A landscape with many valleys, sampled at points; each row gives a point and its height.
A ball rolls from a point to the lowest of its 3 nearest points, and stops where none of them is lower. Distance is the straight distance between rows; heights are no part of it.
Q_497: [121  89 122 124 150 112 126 126 142 130 105 163]  h=285
Q_813: [109 177 100 175 116 150  83 144 156 129 144 120]  h=255
Q_769: [149 153 115 114  90 149 130 122  94 140 135 122]  h=537
Q_300: [123  57 145 130 183 107 146 112 145 136  94 153]  h=344
Q_284: [110  90 116 130 148 104 115 126 151 122 109 165]  h=268
Q_54: [158 147 144  76 107 125 186 126  84 119 134 112]  h=418
Q_903: [145 160 115 128  82 150 107 136 103 145 154 120]  h=448
Q_626: [144  81 174  81 148 101 189 105 103 114 130 109]  h=72
Q_585: [145 209 125 126  61 160  88 174 123 144 174  99]  h=348
Q_536: [118 146 102 152 106 125 100 137 133 123 145 137]  h=97
Q_511: [146 133 126  99 118 137 154 117 102 128 114 126]  h=854
Q_825: [ 90 121  98 169 144 121  90 125 156 107 113 150]  h=257
Q_724: [108 161  99 172 113 133  91 135 148 121 143 125]  h=99
Q_518: [130  96 126 116 148 126 132 124 124 129 101 152]  h=290
Q_755: [107 179  96 197 135 155  68 154 171 142 133 138]  h=830
Q_157: [101 164  97 203 144 144  71 147 167 131 127 145]  h=590
Q_896: [127 107 118 120 134 121 124 128 126 127 115 158]  h=218
Q_584: [137 126 116 117 118 137 129 124 107 132 118 144]  h=396
Q_200: [151  94 174  72 138 106 187 112  91 113 134 105]  h=126
Q_645: [141 110 146  91 142 122 172 113 113 120 106 118]  h=362
Q_373: [140 137 112 123 109 136 119 129 102 134 129 140]  h=274
Q_498: [102 187  83 205 136 139  48 169 202 156 131 165]  h=850
Q_917: [ 98 124 100 154 128 117 101 128 145 109 127 150]  h=201
Q_94: [125 214 111 149  81 157  86 167 155 137 160 104]  h=309
Q_166: [ 98 151  96 182 131 134  85 132 153 114 130 135]  h=120
Q_114: [107 111 107 140 132 112 107 125 143 115 119 158]  h=191
Q_625: [122 186 110 154  88 144  91 155 145 134 162 114]  h=56
Q_540: [149  69 181  75 144 101 189 101  90 116 138 105]  h=128
Q_338: [115  36 161 117 184  86 189  76 119 118 107 119]  h=452
Q_217: [128 232 115 139  63 166  84 179 146 137 164 105]  h=343
Q_977: [132 149 109 140  97 135 104 138 117 136 151 133]  h=142
Q_490: [148 114 158  76 131 114 184 119  98 113 125 111]  h=203
Q_243: [131  74 158 107 166 108 176  99 127 119 102 115]  h=313
Q_717: [129  82 135 115 160 120 140 118 132 131  96 149]  h=325
Q_450: [147 132 143  83 121 127 177 118 101 118 120 117]  h=387
Q_646: [148  96 169  79 142 109 185 110 104 113 126 107]  h=127
Q_760: [129  64 167  99 164  98 183  93 116 116 114 111]  h=412
Q_159: [138 235 123 127  55 167  85 183 136 136 169 102]  h=366
Q_87: [124  48 169 102 168  87 192  85 112 114 121 116]  h=525
Q_404: [149 143 127  95 108 138 162 115  98 128 121 119]  h=681
Q_553: [136 203 121 140  71 152  91 168 137 139 171 103]  h=247
Q_948: [137  59 177  90 156  93 191  93 105 115 128 108]  h=239
Q_92: [112  33 156 136 199  93 179  80 129 121  97 130]  h=13
Q_790: [119 229 110 151  81 171  77 170 159 138 148 111]  h=338
Q_12: [155 130 157  74 118 119 187 123  88 114 129 109]  h=291
Q_695: [105 187  95 203 137 151  55 165 185 151 132 153]  h=720
Q_822: [111 119 105 139 125 114 108 132 135 115 126 155]  h=168
Q_143: [126  60 155 118 181 110 169  98 131 127  95 126]  h=350
Q_628: [129 132 108 135 109 128 110 132 116 129 138 147]  h=42
Q_480: [158  61 184  61 138 109 190  94  71 120 142 100]  h=103
Q_729: [108  70 124 132 164  99 123 121 158 129 102 166]  h=286
Q_160: [136 178 117 142  81 143  96 154 127 139 169 112]  h=144
Q_947: [114 208 101 178 112 166  65 167 170 148 136 125]  h=38
Q_374: [158 162 118 104  83 152 143 119  93 140 136 110]  h=716
Q_289: [118  46 158 125 189 100 176  84 129 123  97 124]  h=235
Q_8: [116 213 105 165  96 165  78 164 165 143 146 111]  h=386
Q_643: [104 169  99 184 127 142  81 141 160 127 139 128]  h=3
Q_964: [158 168 117 115  72 158 121 128  94 148 151 107]  h=633
Q_746: [ 95 146  97 189 143 136  81 134 157 116 122 142]  h=222
Q_275: [151 173 120 125  74 155 102 143 104 148 164 108]  h=442
Q_615: [118  38 151 142 201  97 161  97 140 133  92 148]  h=236
Q_569: [111 192 102 176 115 157  76 153 163 136 143 121]  h=464
Q_69: [122 122 110 131 119 120 112 133 123 125 130 152]  h=118
Q_816: [142 146 111 126  95 141 114 132 102 138 141 132]  h=283
Q_720: [137 116 124 109 133 135 135 124 113 128 111 144]  h=54
Q_66: [139 109 142  95 144 127 161 113 113 122 101 125]  h=446
Q_772: [130  77 148 113 169 118 155 110 130 130  94 132]  h=361
Q_611: [103 146  97 168 121 126  92 132 150 113 137 134]  h=39
Q_441: [124  71 136 121 169 113 140 122 142 134  98 156]  h=337
Q_121: [146 184 120 129  71 153  93 155 117 149 170 107]  h=284
Q_282: [138  89 161  92 153 109 180 105 117 116 114 113]  h=212
Q_849: [129  73 141 119 170 116 147 117 134 133  93 145]  h=336
Q_939: [ 94 103 105 144 144 108 103 125 156 113 112 159]  h=230
Q_49: [158 105 174  63 129 115 184 120  79 111 139 104]  h=98
Q_381: [128  66 146 120 177 114 155 108 134 132  93 137]  h=346
Q_701: [162  88 183  60 132 114 186 111  73 116 141 101]  h=71
Q_710: [110 200  97 190 124 161  61 166 174 152 137 136]  h=10

Two balls start at each pair of points below. Name the first point that both come to, or write -.
Q_381 / Q_772 => Q_717
Q_300 / Q_441 => Q_717
Q_8 / Q_964 => -
Q_143 / Q_729 => -

For each start below, name the point where the ball stops.
Q_243 => Q_626
Q_404 => Q_626
Q_12 => Q_626
Q_87 => Q_626
Q_518 => Q_720
